A landscape with many peaks, sampled at points; each row gives a point and its height.
From any point a climber takes the steepest step (rise divided by distance) to one of its 6 nearest points. It stops when none of these is higher. Distance is the straight distance between rows; heights are no part of it.
j778: [ -6  -8  -1   1   0  -5  -3  21   1   7   5   2   8  -6 -30  16 -11 -10
  -5   9]  h=517
j26: [-19   4 -29 -18 -12  15  13  27   4 -14 -26  19   6  -1  -1  17   3 -30
 -21  19]  h=610
j220: [  7   7  35   5  11 -10 -22  -9  -4   9  29 -21 -12   1  -1   8 -21  26
  20 -14]  h=282
j243: [ 13  11 -12   4  13   2   3 -27  -2   3 -19   8   4  -2  29 -25  15  12
  -6  -1]  h=533
j15: [ 2  5  6 -1  8  0 -8  1 -5 -2 -2  9  4  1 -3 -1 -2  5  2  2]  h=521
j401: [ -2 -13  -6   4  -7  -6  -2  18   5   7  -1   2   4  -9 -25  16  -5 -16
  -8  17]  h=284
j156: [  3  14  19  -6   6  -1 -17 -15  -2  -4   8  -7  -8   7   8  -6  -4  14
  22 -17]  h=397
j692: [ 10  15 -16  -6   8   6   1 -24   1  -7 -14  12  -2   1  24 -16  10  11
   1   1]  h=534
j811: [-13 -16   4  -8 -18  11  -6  46  14  10  15   1 -10 -10 -46  45 -23 -19
  -8  32]  h=718
j167: [ 10  20  -1   0  12   1   4 -40 -10   5 -15  -2  -3   6  25 -37   7  11
  13 -18]  h=510
j461: [-11  10   9  -9  -4  13 -11  16  -8 -18  10  -3 -15   7 -19  19 -15   8
   2  11]  h=621
j614: [  5 -24 -17  20  -7  -5  17  16   8  14  -6  10  14 -16  -3   3   6 -13
 -26   8]  h=625
j553: [-21  12  -5 -12  -3  14 -19  24  -9 -24   1  -6 -19   6 -20  20 -16   7
   5  16]  h=674
j659: [ 12  13  41   1   9 -17 -20 -17 -12   4  27 -32 -18   2   3   2 -16  28
  25 -11]  h=376
j674: [  4  30  21 -16   7  -1 -13 -28 -11 -13  18 -28 -38  21  13 -10  -8  29
  36 -15]  h=350
j524: [  2   3  25   2   5  -7 -17  -7   0   5  20 -22  -2   2  -4   1 -13  20
  18 -21]  h=359
j560: [ 5 -2 -3  7 10  3  1 -3 -1  4 -3  7 12 -6  2 -5  3  4 -5 -1]  h=572
j253: [-35   2 -11 -18 -15  11 -14  43  12 -16 -12   0 -18   0 -28  35 -12  -9
 -11  30]  h=329
j79: [ -2 -21 -33  10  -3  -3  16  22  12   7 -12  15  25 -16   9  -1   8 -24
 -33   1]  h=683
j293: [-28   8 -18 -17 -10   9  -1  31   5 -23 -21   8 -11   7 -10  16   3 -10
 -12  26]  h=365
j198: [ -3 -13  24   9  -2  -6  -1  14  10   9  17  -4   5  -4 -21  10  -9  10
   1  -3]  h=552
j454: [ -3  15  22 -12  -5   4 -13  -5  -7 -15  18 -13 -17  11 -13   2  -6   7
  16  -4]  h=245
j689: [  0  -4  23   4   0  -7  -9   2   4   3  11  -4   1   0 -13   1  -4  10
   2   0]  h=528
j241: [ 24 -12   6  23   6 -20  14 -35  -2  34  19   2  12 -15  26 -28  17   6
   3 -37]  h=472
j766: [ -7 -10 -23  -5  -6   0   7  30  19   2 -17  18  16 -12  -6  19   1 -33
 -22  13]  h=635
j963: [  4 -25 -24  16  -7  -7  17  12   8  14  -9  12  18 -12   8  -2  13 -17
 -29   5]  h=659
j992: [ 15  21  -7   3  17  -2   7 -43 -11   1 -22  -2  -3   4  31 -41  12   9
   2 -15]  h=492
j568: [-21   7 -20 -15 -10  10   7  20   3 -22 -23  10  -3   7   3  11   3 -12
 -15  24]  h=309
j201: [  3 -14  -7   7   4   1   6   3  -7   9  -4   3  18  -7   1  -5   0  -2
 -10  -7]  h=589
j843: [ -9   7  31  -7  -6  -5 -17   1   1 -10  20 -19 -10   5 -19  15 -16   5
  15  -5]  h=439
j485: [-17   7 -23 -14 -10   9   6   7   1 -22 -20   7  -8  10   5   2   9 -12
  -8  20]  h=229
j172: [ -4 -11 -34  -4  -8  -3  12  23  14   3 -26  18  20 -11  -1   7   8 -43
 -32  12]  h=688
j749: [-34   9 -17 -19  -9  15  -5  43   9 -19 -19   8 -12  -1 -20  31  -6 -11
 -13  29]  h=379
j249: [  1 -13  26  13  -6 -16  -8   0   3   8  24 -20   1  -4 -16   9 -15  13
  14 -15]  h=277
j522: [ 12   5   5   7  16   2  17 -39  -4   9 -11  -5   5   5  33 -37   8  13
  13 -29]  h=503
j588: [ 18 -17  10  16   2 -11  18 -31   2  22  13   0   9  -6  17 -25  19   2
   6 -30]  h=489
j160: [ 15  -4  -1  12  11   2  16 -26  -9   8 -13   4   9  -4  26 -27  17   8
 -10 -13]  h=555
j225: [ -3  -1   8  -5   0   3  -8  19   1  -2  12   2   4   1 -25  18 -16  -8
  -1   7]  h=664
j484: [  0  -4  -8  -1   2  -1  -3   6  -5   0  -1   5  11  -1 -10   6  -2 -10
  -1   5]  h=390
j650: [  3  12   2  -8   1   5  -7  -6  -8 -10   4   6  -6   4   4  -2   2   8
   6   9]  h=429
j571: [ -4 -13  18  11   1  -8   3  11   5  11  14  -1   8  -7 -16   7  -6   6
  -3  -4]  h=525
j475: [ -9 -18 -21  10  -5  -5  10  29  18  16 -12  13  15 -19  -9  18  -2 -20
 -24  11]  h=553
j492: [  4  -7  22  10   6  -8  -7 -14  -3   9  19 -16   2  -2   3  -4  -5  16
  15 -24]  h=514
j788: [ 18  -6   9  11   6  -4  16 -33  -3  12  -8  -5   3  -1  27 -30  21   5
   2 -23]  h=539
j369: [  9   0 -19   4   8   3   4 -15  -2   2 -16   3  18  -6  18 -13   9  -1
 -13  -5]  h=502
j526: [  6   4  10   4   6  -7   1 -10  -5   5  -5   1   5   1   6  -9   8   9
   0  -4]  h=568
j863: [ 23 -14   8  19   5  -8  24 -20   1  20   5  10  14  -8  19 -20  23   4
  -7 -22]  h=547
j558: [-21   1 -11 -10 -18   8  -5  26  -2 -13   1   2 -14   4 -24  21 -13 -13
  -3  24]  h=345
j531: [ -5 -10  10   4  -1  -3   3  22   1  12   9  -2  13  -6 -25  12  -8  -5
  -5  -1]  h=480
j123: [ 20  -3   6  14   8  -1  13 -23  -3  11  -7   1   6  -2  21 -24  19   9
  -8 -11]  h=562
j627: [  9  -3  16  11   6  -3   2 -24  -4  12   4 -13   3   0  19 -19   4  14
  18 -24]  h=545
j835: [  3  24   7 -15   8   7 -11 -22 -12  -9   1  -5 -15  14   8 -14   1  12
  20 -13]  h=452
j970: [ -1 -12  10   6   6  -3   1   8   1   8   3   0  15  -7 -13   3  -1   0
  -3  -2]  h=500
j655: [  8  23  29  -5   9  -8 -17 -27  -6  -2  18 -19 -24  14  16 -13  -9  29
  29 -16]  h=425
j495: [  9  14 -28  -6   8   6   1 -23   1  -8 -17   9   4  -1  26 -16  12   5
  -2  -4]  h=505
j911: [-33   7 -12 -14 -18   7 -10  30   5 -22  -9  -3 -17   5 -20  22 -10  -7
  -3  21]  h=283
j113: [-12   7 -26 -10  -5  11  10  21   7 -15 -13  19   5   2   6  14   8 -20
 -17  18]  h=404
j416: [ 5  3 17  4  2 -7 -7 -8  0  4  3  0  3  5  0 -8  2  9  3  2]  h=541
j643: [  0  29  25 -14   9   7 -12 -17  -5 -16  13 -14 -29  19  13  -7  -6  27
  28 -14]  h=264
j823: [-18 -13 -10  -8 -15  11  -2  40  14   3   1  11  -4  -9 -28  34 -21 -20
  -8  30]  h=146
j73: [ 11   7  21   9  16  -5 -10 -29  -4  12  12 -17  -8   7  23 -22  -7  30
  23 -17]  h=459
j472: [ 14  -9  -2  14   7   4  15  -9  -6   7  -7   6  18  -8  16 -15  13   1
  -9  -9]  h=575
j801: [-21  -5  -6  -9 -18   9  -2  34   7 -11  -1   5 -13   1 -25  30 -13 -13
  -8  30]  h=303
j631: [-10 -12  16  -9  -8   1  -8  31   6   8  15  -6  -1  -6 -48  32 -25 -14
  -3  15]  h=536
j153: [  3 -29 -27  20  -8  -4  24  25  12  19  -5  15  21 -21   3   5   6 -22
 -33   0]  h=678
j470: [  3   1 -47 -12 -14   8  17  20   1 -12 -35  21   8  -7   6   3   8 -42
 -33  23]  h=672
j810: [ -7  -3 -21 -10  -6   4   7  13  13  -8 -14  18   3  -1   3  11   5 -19
 -14  23]  h=179
j545: [  1 -11 -12   3  -3  -5  -5  13   2   4  -1   8   6  -8 -19  11  -7 -15
  -9  18]  h=218
j893: [  7  -5  16   5   4  -3   5 -19  -5   9  -5  -9   4   3  11 -22   9  12
   6 -17]  h=563
j232: [ 24 -10  10  22   9 -15  12 -31  -9  32  28   3   7 -11  22 -21  14  14
  15 -41]  h=695
j396: [ -9  -6 -22  -1  -7   0   6  23  14   0  -8  16   7  -2  -8  16  -2 -21
 -13  23]  h=167
j599: [ -8 -11  -4  -2 -15   7  -1  35   9   1   5   5  -9  -7 -32  28 -17 -18
  -4  30]  h=199
j559: [ -1  -5  33   5   5 -10 -19   3   1   7  29 -24  -5  -7 -20  20 -25  18
  14 -17]  h=315
j43: [ 12  -2  26  14  10  -4  -3 -22  -7  13  18 -15  -7   4  21 -14  -5  28
  22 -21]  h=474
j486: [  9 -12  18  16   6  -5   6 -22  -4  13  17 -12   4  -3  13 -14   2  13
  19 -26]  h=530
j25: [ 14 -14  -3  16   4   3  19  -5  -5  15   4   7  19 -12  11  -6  13  -4
 -12 -18]  h=574
j912: [ -2   4 -29  -9  -5   1   5 -11   7 -12 -19  10   7   2  13  -7  15 -15
 -12   9]  h=261
j66: [  3  10 -39 -13  -3   9  14   6   5 -14 -28  23  11   4  22  -3  19 -23
 -27  11]  h=421
j500: [  4  13 -13  -6   3   8  -6  -9  -5 -10  -5   8  -2   8   9  -1   2   5
   4   4]  h=485
j459: [ 14 -17   9  20   1 -10  22  -7   5  21  17  12  20  -9   8  -8  19  -1
  -7 -19]  h=561
j139: [  7  18  -8  -9   4   7  -3 -15 -10  -9  -8   9  -8   6  12 -10  10   9
   6   5]  h=560
j721: [ -1 -11 -17   1  -6  -8   2  16  10   1  -7  10   7  -7  -9  13   3 -17
 -11  20]  h=159
j718: [  5 -13 -20  11  -4  -7   9  -2   1   6 -15   7  20 -10   6  -8  13 -16
 -20   8]  h=546
j403: [-24  -1  -5 -11 -19  11  -9  32  -1 -11   6  -6 -17   3 -32  29 -20  -8
  -3  20]  h=556
j706: [  8  -5  12  10   8  -2   8  -9  -3  10  -6   2   9  -2   9 -14  10   5
  -3  -9]  h=576
j847: [  0 -14  -5   6   2  -5   4   6  -3   8  -2   3  19 -10 -12   2   1  -8
 -10   0]  h=549
j260: [  9  -2  40  14   9 -11 -11  -4  -5   9  33 -26  -7  -3  -7   9 -21  28
  16 -19]  h=387
j763: [  0 -17 -18  14  -3  -8   8  10   5   6  -9   9  13  -8  -6   4   5 -11
 -18  15]  h=501
j938: [-16   0 -13 -11 -16   6  -2  14   1 -13  -4   6  -8   0 -15  13  -5 -15
  -2  22]  h=44
j439: [  5   7  16   3   7  -2  -2 -25  -4   8  -2  -8   2   3  17 -23   4  16
  16 -20]  h=542
j322: [  4  16   6 -10   0   4  -8 -10  -6 -12   1  -1 -10   8   4  -8   4   7
  11   1]  h=527
j866: [  9 -14  12  14   5  -7  12 -25  -2  15   9  -8   8  -1  14 -21  16   8
  13 -27]  h=513
j395: [ -1   4  26  -3  -2  -8 -14  -5   4  -5  17 -12  -8   6 -11   3 -10   8
  15  -7]  h=348
j384: [ 15  -4  14  15  13  -3   8 -32  -3  13   8  -9   1   1  28 -23   8  17
  22 -32]  h=512
j754: [ -5 -21 -31   0  -9  -7  17  29  16   7 -22  14  19 -20  -6   8   5 -40
 -34   8]  h=692
j794: [  5  -6 -29   1  -2  -5   8   0  13  -1 -20  18  19  -3  18  -7  15 -16
 -27  13]  h=531
j498: [ -9  13  -7  -9  -4  16 -11   3 -10 -26  -3  -2 -14  11  -2  11  -2  14
   8  12]  h=234
j511: [ -6  -8  19  -3   3  -3  -7  26  10   8  21  -5   3  -4 -36  22 -20   0
   0   3]  h=704
j387: [ 12  -5  42  19   7  -9  -6 -10 -11  13  30 -24  -7  -7   1  -3  -9  29
  18 -24]  h=435
j620: [-14  10  -9 -11   0  13 -10  12  -9 -21  -3  -1 -12  11  -6  12  -7   7
   5  10]  h=339
j82: [ 10 -10   3  12   6  -1  11  -4  -5  11  -3   2  17  -7   5  -7   8   5
  -9 -10]  h=580
j426: [ 11 -17  15  17   0  -8  14 -10   2  15  11   1  10  -7   4  -8  11   7
  -1 -15]  h=557
j8: [ -5 -22  -5  -1  -8   1  -3  38  16  15   3   8   3 -11 -33  28 -11 -18
 -12  27]  h=106
j979: [-30   8 -17 -17 -12   8  -9  25   3 -25 -20   0 -18  12 -12  16   0  -2
  -5  28]  h=287
j733: [ 12   5  49  16   9 -16  -8 -21 -13  14  29 -33 -14   3   2  -5 -11  26
  21 -20]  h=424
j195: [-12 -17 -22  -4 -10   4   4  39  22  13  -6  14  10 -15 -25  29 -11 -29
 -14  18]  h=24
j931: [ -2   3 -24  -6  -5   6  -1  -8   1 -13 -10   8   3   1   5  -2   7  -9
   2   7]  h=298
j337: [ 11  20  40  -1  10 -13 -22 -26 -12   0  25 -31 -25  11   4  -3 -15  25
  29 -13]  h=354
j117: [-32  10 -15 -20 -10  10 -16  26   2 -29 -17  -7 -21  13 -24  19  -3  -5
  -1  23]  h=457
j299: [  6   2 -28  -6  -5  -2  11 -13  12  -6 -25  13  11  -1  23 -19  17 -15
 -23  11]  h=393
j231: [-26   5 -15 -13 -14  12  -9  16  -3 -19  -4  -2 -13   7  -9  16  -4  -7
   5  17]  h=294
j252: [-25   7 -10 -11  -6  13 -12  20  -9 -22  -1  -7 -13   7 -16  18  -9   2
   4  14]  h=535
j567: [  4  18  20  -3  14  -4 -13 -22  -2   2   9 -10 -10  13  17 -13  -5  22
  22 -18]  h=765
j378: [  3 -21 -12  14  -6  -9   6  22   8  13  -5   9  11 -11 -20  13  -4  -8
 -19  18]  h=327
j320: [  4  12  25   1   8  -5 -19 -15   1   2  16 -15  -9   6   7   0  -8  23
  22 -17]  h=340
j223: [ 16  -7 -10  14   9   3  18 -15  -9   9 -10   3  18  -8  22 -17  15   1
 -12 -16]  h=564
j323: [ -4  -1  -6  -4  -1   4  -5  11  -2  -5   6   4   3  -1 -20  10  -8 -10
   3   9]  h=432
j660: [ -6  -9   1  -4  -7   1  -7  19  -3  -1   8  -1   2  -1 -33  18 -15 -15
  -2  14]  h=518
j747: [  1  22  19 -14  12   5 -13 -20  -6 -12   5  -7 -16  15   9  -7  -3  16
  24 -15]  h=343
j62: [  9  18   1  -5  10   1  -3 -35  -7   1 -14  -3  -2   5  19 -25   9   9
  11  -9]  h=550
j715: [  6  -1 -21   1   3   0  -3 -12  -3  -2 -12   4  15  -5   9 -10   7  -2
  -4   2]  h=477
j722: [ 13  -7  10  11  10  -5  13 -31  -4  13  -1  -9   6   1  22 -27  11  10
  12 -27]  h=522
j880: [-12   6 -26 -16  -7  11   1   1   0 -20 -16  10  -4  10   7   1  11  -9
  -3  11]  h=783
j760: [  6  28  21  -8  13  -2 -12 -28  -4  -8   8 -10 -22  17  24 -18  -1  29
  27 -13]  h=451
j740: [ 10 -13 -25   7  -2  -6   6  -9   0   6 -18   2  15  -7  14 -13  17 -11
 -19   0]  h=532
j208: [ 14   5   2   4   8  -2   6 -30  -9   9 -13   1   5   0  22 -29  11   8
  -2 -10]  h=559
j313: [  3  18   5  -9   3   5  -5 -21 -12 -11  -4   0 -11   9   9 -14   6   9
  13  -3]  h=710
j610: [ 10   2  18  12  16  -4   1 -27  -4  14   9 -14  -3   6  26 -20  -2  25
  23 -27]  h=509
j221: [ 10  22  25   2  12  -7 -16 -30  -6   4  16 -17 -20  16  20 -18  -8  31
  27 -12]  h=490
j966: [-25  -4  -4 -10 -21  12  -7  43  11  -5   6   0 -15  -4 -34  36 -21 -13
  -6  35]  h=422
j85: [  4  21  29 -10   9  -1 -18 -17  -5  -7  23 -16 -24  11  10   4  -9  26
  26 -11]  h=262
j561: [ -9  -5   7  -8  -7   7  -5  29   3  -5  12  -3  -3  -3 -43  27 -23 -15
  -2  15]  h=599
j594: [  5 -19  -9  17   0  -6  17   5  -6  16  -2   6  19 -12  -7  -4   7 -11
 -14  -7]  h=609
j670: [  8  20   8  -1  16   1   5 -37  -4   7 -10  -4  -3  12  31 -35   4  26
  16 -23]  h=455
j505: [ -3 -18  -1   5  -6  -6   1  31   8  18   5   3   4 -12 -35  18 -12 -14
 -13  20]  h=321
j935: [ 15 -10   7  16   4  -2  19 -11  -1  12   2   4  12  -9  18 -15  20   4
  -6 -16]  h=567
j405: [ -7 -10 -10  -3 -12   3   2  33  13   1   2  14  -2  -5 -22  27 -12 -21
  -7  28]  h=35
j351: [ -7  17   9 -12  -7   9  -9   1 -14 -23   2 -11 -21  10  -8   3   0  12
   8   8]  h=172
j592: [-12   3 -15  -7  -7  11  -7   8  -8 -17  -2   4  -6   4  -6  10  -6  -2
   7   9]  h=176
j287: [ -1  -3 -36 -10 -11   4  14  26   6  -7 -32  20  18  -5   0  10   7 -45
 -31  19]  h=681
j427: [ 10  16   3  -4   6   0  -3 -22  -9   0  -4   5  -3   4   9 -19   7   9
   5   0]  h=591
j678: [-24   0 -11  -9 -14  10  -2  35  10 -16  -9  10  -8   1 -14  27  -8 -13
 -11  27]  h=130
j910: [ -9   1 -23 -10  -7   2   5   2   5 -14 -13   9   1   4   2   4   8 -18
  -9  19]  h=94
j235: [ 15 -25 -14  20  -8 -12  25   6   1  16   3  12  18 -17  -1  -7  18 -20
 -26  -3]  h=633
j179: [  4   2 -41  -9  -5   6  12  18   6  -8 -30  22  19  -3   7  -1  12 -39
 -32  12]  h=663
j515: [  5 -18  22  18  -2  -8  11   2   3  15  16   0   6  -4  -8  -4   4  11
  -1 -11]  h=538
j540: [ 15  10  31   8   9 -11 -13 -21  -9  11  18 -22 -12   7  15 -15 -10  31
  25 -14]  h=431
j937: [ 5 -6  4  7  7  0 -3  1 -5  5  1  5 12 -3  1 -7  4  7 -3 -2]  h=570
j765: [  7   3  56  10   8 -18  -9 -14 -15  10  31 -36 -17  -2 -12   3 -19  26
  22 -21]  h=388
j758: [ -4   6  25  -6  -5  -1 -12   8   3  -9  20  -7 -12  11 -22  10 -12   4
   6   4]  h=627
j618: [ 17 -10  10  15   4  -3  20 -26  -3  17   1  -4  10  -2  23 -27  18   7
   2 -23]  h=537
j278: [  9   6 -33  -7   1   2   4 -18   6  -7 -21   9  11   1  23 -16  13 -11
  -8  -1]  h=423
j572: [ -4 -21  -8   6  -7  -4   3  33  11  14   2   8   5 -13 -26  22 -10 -15
 -15  22]  h=169
j127: [ -1  15  28  -5   6  -5 -21  -9   1  -7  22 -17 -14   4  -2   9 -13  17
  24 -15]  h=124
j83: [  0  -5  16   2   4  -4  -7  12   2   2   7   4   6   2 -15   9  -6   3
   0   1]  h=544
j820: [-13   4   6  -8  -3  14  -5  24  -6 -14  12  -1  -9   2 -29  28 -23  -3
   0  11]  h=685
j827: [ -6   7  -6  -7  -2  11  -8   8  -8 -12   5   5  -4   8  -5  14  -4   0
   6   9]  h=252
j774: [  1  -4 -20  -3  -4  -4  -3   1   0  -2  -6   9   9  -2  -6   3   0 -13
  -6  12]  h=260
j143: [ -9   3 -20  -7  -6   6  -3   5   0 -15  -4   8  -1   7   0   5   2  -9
   2  12]  h=100
j745: [-13  -9   3  -8 -17   9  -6  39   7   6  12   0 -14  -5 -46  39 -23 -17
  -6  30]  h=378
j816: [  8  23  14  -2  16   0  -5 -34  -3   2   2  -6 -11  15  28 -27   1  30
  23 -19]  h=377
j508: [-28   8 -28 -17  -9  17   3  36   1 -21 -27  12  -4   3  -8  21  -1 -17
 -17  25]  h=519
j933: [  8  23   6 -10  11   3  -6 -29  -7   1  -7  -6  -8  12  17 -22   4  16
  18 -16]  h=484
j615: [  4   2 -16  -3   4   3  -8  -3  -4  -2  -5   9  11  -3   2   3   2  -4
   3   5]  h=471
j112: [ -5 -28 -31   8 -15  -6  22  30  16  15 -23  11  24 -20  -4   2   9 -37
 -37   3]  h=696
j697: [  4 -13 -27   6  -2  -7  11   9  13   5 -17  13  17  -8  13  -2   9 -18
 -27  11]  h=603
j651: [ -4  22  23 -15   2   5 -19 -13  -8 -13  18 -14 -17  12   0   3 -12  14
  23 -14]  h=95
j779: [ -2   5 -31 -11  -3   7  10  12   6 -14 -22  21   7   1  15   2  16 -24
 -24  16]  h=454
j473: [ -7   7 -27 -12  -4  10  10   7   3 -17 -19  21   1   6  11   5  13 -17
 -19  19]  h=290
j310: [  4  18  13  -8   7   0  -7 -26  -8  -3   1  -7  -4   6   7 -17   3   8
  13 -11]  h=558
j885: [  2  17  17 -12   4   0 -13 -18  -5  -5   2  -4  -7  10   6 -11  -1   9
  20 -13]  h=438
j215: [ -8   6 -45 -17 -15  14  13  26  -2 -19 -37  18   5  -6   2   6   7 -40
 -29  22]  h=670
j952: [-11   6 -40 -16  -9  17  14  25  -4 -15 -29  17   4  -3   7   6  10 -29
 -24  18]  h=641
j282: [ 16  -3  37  22   8 -11   5 -14 -15  16  31 -21  -8   4  10 -12  -3  26
  20 -23]  h=449
j371: [ 23  -8   8  18  11  -9  15 -37  -3  30  15   0   5  -4  29 -26  17  12
  17 -37]  h=566
j939: [ 14   2  36  18   7 -11 -10 -20 -13  10  23 -23 -14   4  12 -13  -8  31
  23 -18]  h=442
j33: [  3 -16  20  15  -4  -9   5 -10  -2  14  17 -12   1  -4  -2  -5   2  11
  17 -23]  h=515
j353: [  2 -27 -28  19  -6  -4  20  24   8  14  -5  12  17 -18   1   6   4 -17
 -29   6]  h=660
j159: [ -5  -8   3  -3  -1  -1  -5  23   5  10   9  -1   4  -8 -35  18 -13 -15
  -5   9]  h=540
j238: [  2  -2 -24  -4  -4  -3   3   2   9  -7 -11   9   6  -1   0  -2   8 -13
 -10  19]  h=258
j210: [ 23  -7  16  20   8  -8  12 -27  -8  26  26  -3   3  -4  20 -19   9  18
  18 -36]  h=778
j305: [ 10  20  -5  -5   7   3  -1 -25 -10  -7  -9   2 -10   9  15 -23  13   8
  13  -2]  h=582
j908: [ -4  -2  32   0  -4 -13 -18   2   6   4  26 -18  -6  -3 -23  15 -24  11
  16  -9]  h=324
j918: [ 15 -14 -10  15   6   2  21  -9  -6  13  -3   5  17 -12  13 -16  19  -6
 -14 -17]  h=569
j350: [  2   7  21  -3   4  -3 -13 -17  -1   3   8 -13   0   4   6  -9  -8  17
  20 -17]  h=481
j878: [  4  -5 -23   2   1  -2  -1  -6   2   0 -12   5  13  -4   6  -8   9 -15
 -12   3]  h=476
j239: [ -2   8  16  -9  -3   4 -11   3  -4 -10  12   0  -5   5  -9   5  -4   3
   7   3]  h=446
j209: [ -8  21  19 -16  -1   8 -15  -9 -13 -23  12 -18 -22  15  -3   5  -5  10
  20  -8]  h=177
j564: [-10  25  24 -17   6   9 -15  -8 -11 -25   9 -19 -22  14   4   7  -8  21
  22 -13]  h=808
j701: [-20  17  -2 -13  -1  11 -21  16  -8 -30  -3  -9 -23   9 -15  18 -11  16
   3  14]  h=612
j126: [ -5  -8 -10  -6  -9  -2  -1  21   6  -2  -3   7   1  -4 -22  17  -9 -18
  -4  25]  h=86
j930: [  0  21  18 -13   3   5 -13 -18  -6 -12   8  -9 -12  12   2  -4  -3  12
  20 -15]  h=250
j983: [ -4   0  24  -4  -4   0  -6  20   6  -6  20  -4  -6   6 -27  22 -17   3
   2   8]  h=779
j477: [-21  -6 -14  -7 -13  12   2  36  15  -5  -5  12  -5  -5 -21  29 -11 -23
 -12  31]  h=76
j958: [ -2 -11 -23  -2  -2  -3   6  17  14  -2 -14  18  10  -4  -1  11   5 -17
 -16  19]  h=682
j30: [-19   1 -24 -16  -8  13  12  29   9 -14 -16  18   4  -4  -7  22   1 -28
 -18  20]  h=508
j589: [ 17  -2   6  17  12  -2  20 -36  -3  20   7  -6   7   1  29 -33  19  10
  11 -38]  h=478
j301: [ -1 -26 -16  16  -6  -6  16  23   8  18  -5   8  18 -19 -10  11   4 -13
 -28   8]  h=577
j409: [  2  10 -22  -9   1  11  -2 -12  -5 -11 -10  10  -1   5  15  -4   8   0
   3   1]  h=475
j956: [ -4  14  -1 -10   1  11  -9   5  -9 -17   1   4 -10   7  -7   8  -2   8
   3  10]  h=296
j616: [ 11 -21 -24  14  -4  -5  15  -2   0   7 -14   2  18 -11  12 -10  16 -11
 -19  -1]  h=548
j415: [  4 -14 -20   3  -4  -4   7   3   4   3 -14  10  13  -5   0  -1   7 -11
 -17  11]  h=486
j520: [-30   8 -18 -18 -13   9  -9  34   4 -24 -20   4 -21  10 -17  19  -2  -8
 -12  31]  h=304
j767: [-12  -9  -7  -5 -12   1  -3  20   3  -1   3   6  -5  -1 -28  22 -17 -18
   1  19]  h=333
j736: [ -1  -3  28  -2   1  -9 -13   9   9  -2  18  -5  -5   1 -22  11 -12   7
   6   3]  h=648
j640: [-20  -1 -20  -9  -9   7   7  31  11 -11 -10  15  -3   4  -7  20  -1 -19
 -11  25]  h=170
j290: [ 11  23  -1   5  19  -2  11 -45  -7   6 -13  -6   1   9  39 -44   4  17
  11 -24]  h=491
j368: [ 11   5  12  13  15  -2  10 -33  -3  13  -1  -7   1   9  34 -29   4  22
  19 -32]  h=473
j34: [-28  11  -5 -13  -6  10 -20  24  -5 -25  -2 -10 -22  10 -26  25 -14   2
  -1  17]  h=804
j346: [ -3   2  31   2   3 -10 -20  -3   4  -2  31 -18  -6  -1 -15  17 -21  16
  19 -13]  h=265
j92: [  2  -1  20   2   5  -8  -6 -17  -1   4   6  -8   6   1  10 -12   4  11
  13 -17]  h=554
j861: [ -3   8  18  -9  -3   3 -10   4  -3 -10  13  -6 -16   8 -18  10  -9   7
   7  10]  h=504
j94: [  6  17  34  -2   8  -8 -22 -15  -3  -3  26 -23 -17   8   3   4 -14  29
  24 -13]  h=273
j900: [  7 -11  20  10   2  -6   0  -5   1   6   7  -3   7  -1  -3  -6   4   8
   2  -7]  h=551
j187: [ -2  -3 -30  -5  -1   2  10  15  18   1 -19  20  18  -3   9   6   9 -29
 -26  11]  h=619
j581: [ 12  -3   5   6   7  -5   5 -19  -6   8 -10  -1   8   0  15 -20  12  10
  -3  -4]  h=571
j830: [ -3 -11 -23   3  -3  -5   9  21  14   9 -13  17  15 -10   0   9   5 -17
 -23  16]  h=507
j375: [  0 -13 -12   4  -4  -6   2   8   1   7  -6   5  12  -6 -15   3   0 -14
  -9  11]  h=395
j190: [ -1  13  19 -14  -3   4 -11  -7  -6 -13   4  -1 -12  11  -7  -2  -1   7
  10   1]  h=336
j833: [ 15   9   1   7  11   1  18 -37  -9   8 -18  -5   0   4  30 -41  13   8
   5 -21]  h=529
j161: [  2  -9  16  11   2  -8   5 -15  -1   9   3  -9   8   0   6 -13   7   9
   6 -13]  h=565
j642: [  8   3  26   9   8  -6 -13 -14  -5   8  16 -17  -5   3  15  -8 -13  23
  21 -20]  h=445
j80: [ 15 -21  16  18  -1 -13  14 -11   1  18  19   2   9  -7   5 -12  19   3
   0 -18]  h=543
j888: [ -2  14  -4  -8   0  11  -6  -5 -12 -16  -5   3 -18  11   4  -4   5  14
   9   6]  h=386
j877: [ 17 -10   5  12   8  -8  21 -35   0  16   0  -5   5   1  27 -34  20   1
   6 -30]  h=511
j681: [  8   3 -27   1   9   1   0 -23  -1  -3 -18   7  11  -6  24 -19   9  -2
  -5  -6]  h=488

For each start below, name the point where the climber stops.
j765: j112
j670: j313
j126: j983
j572: j983
j992: j112
j278: j313
j492: j112
j405: j983
j515: j112
j8: j983
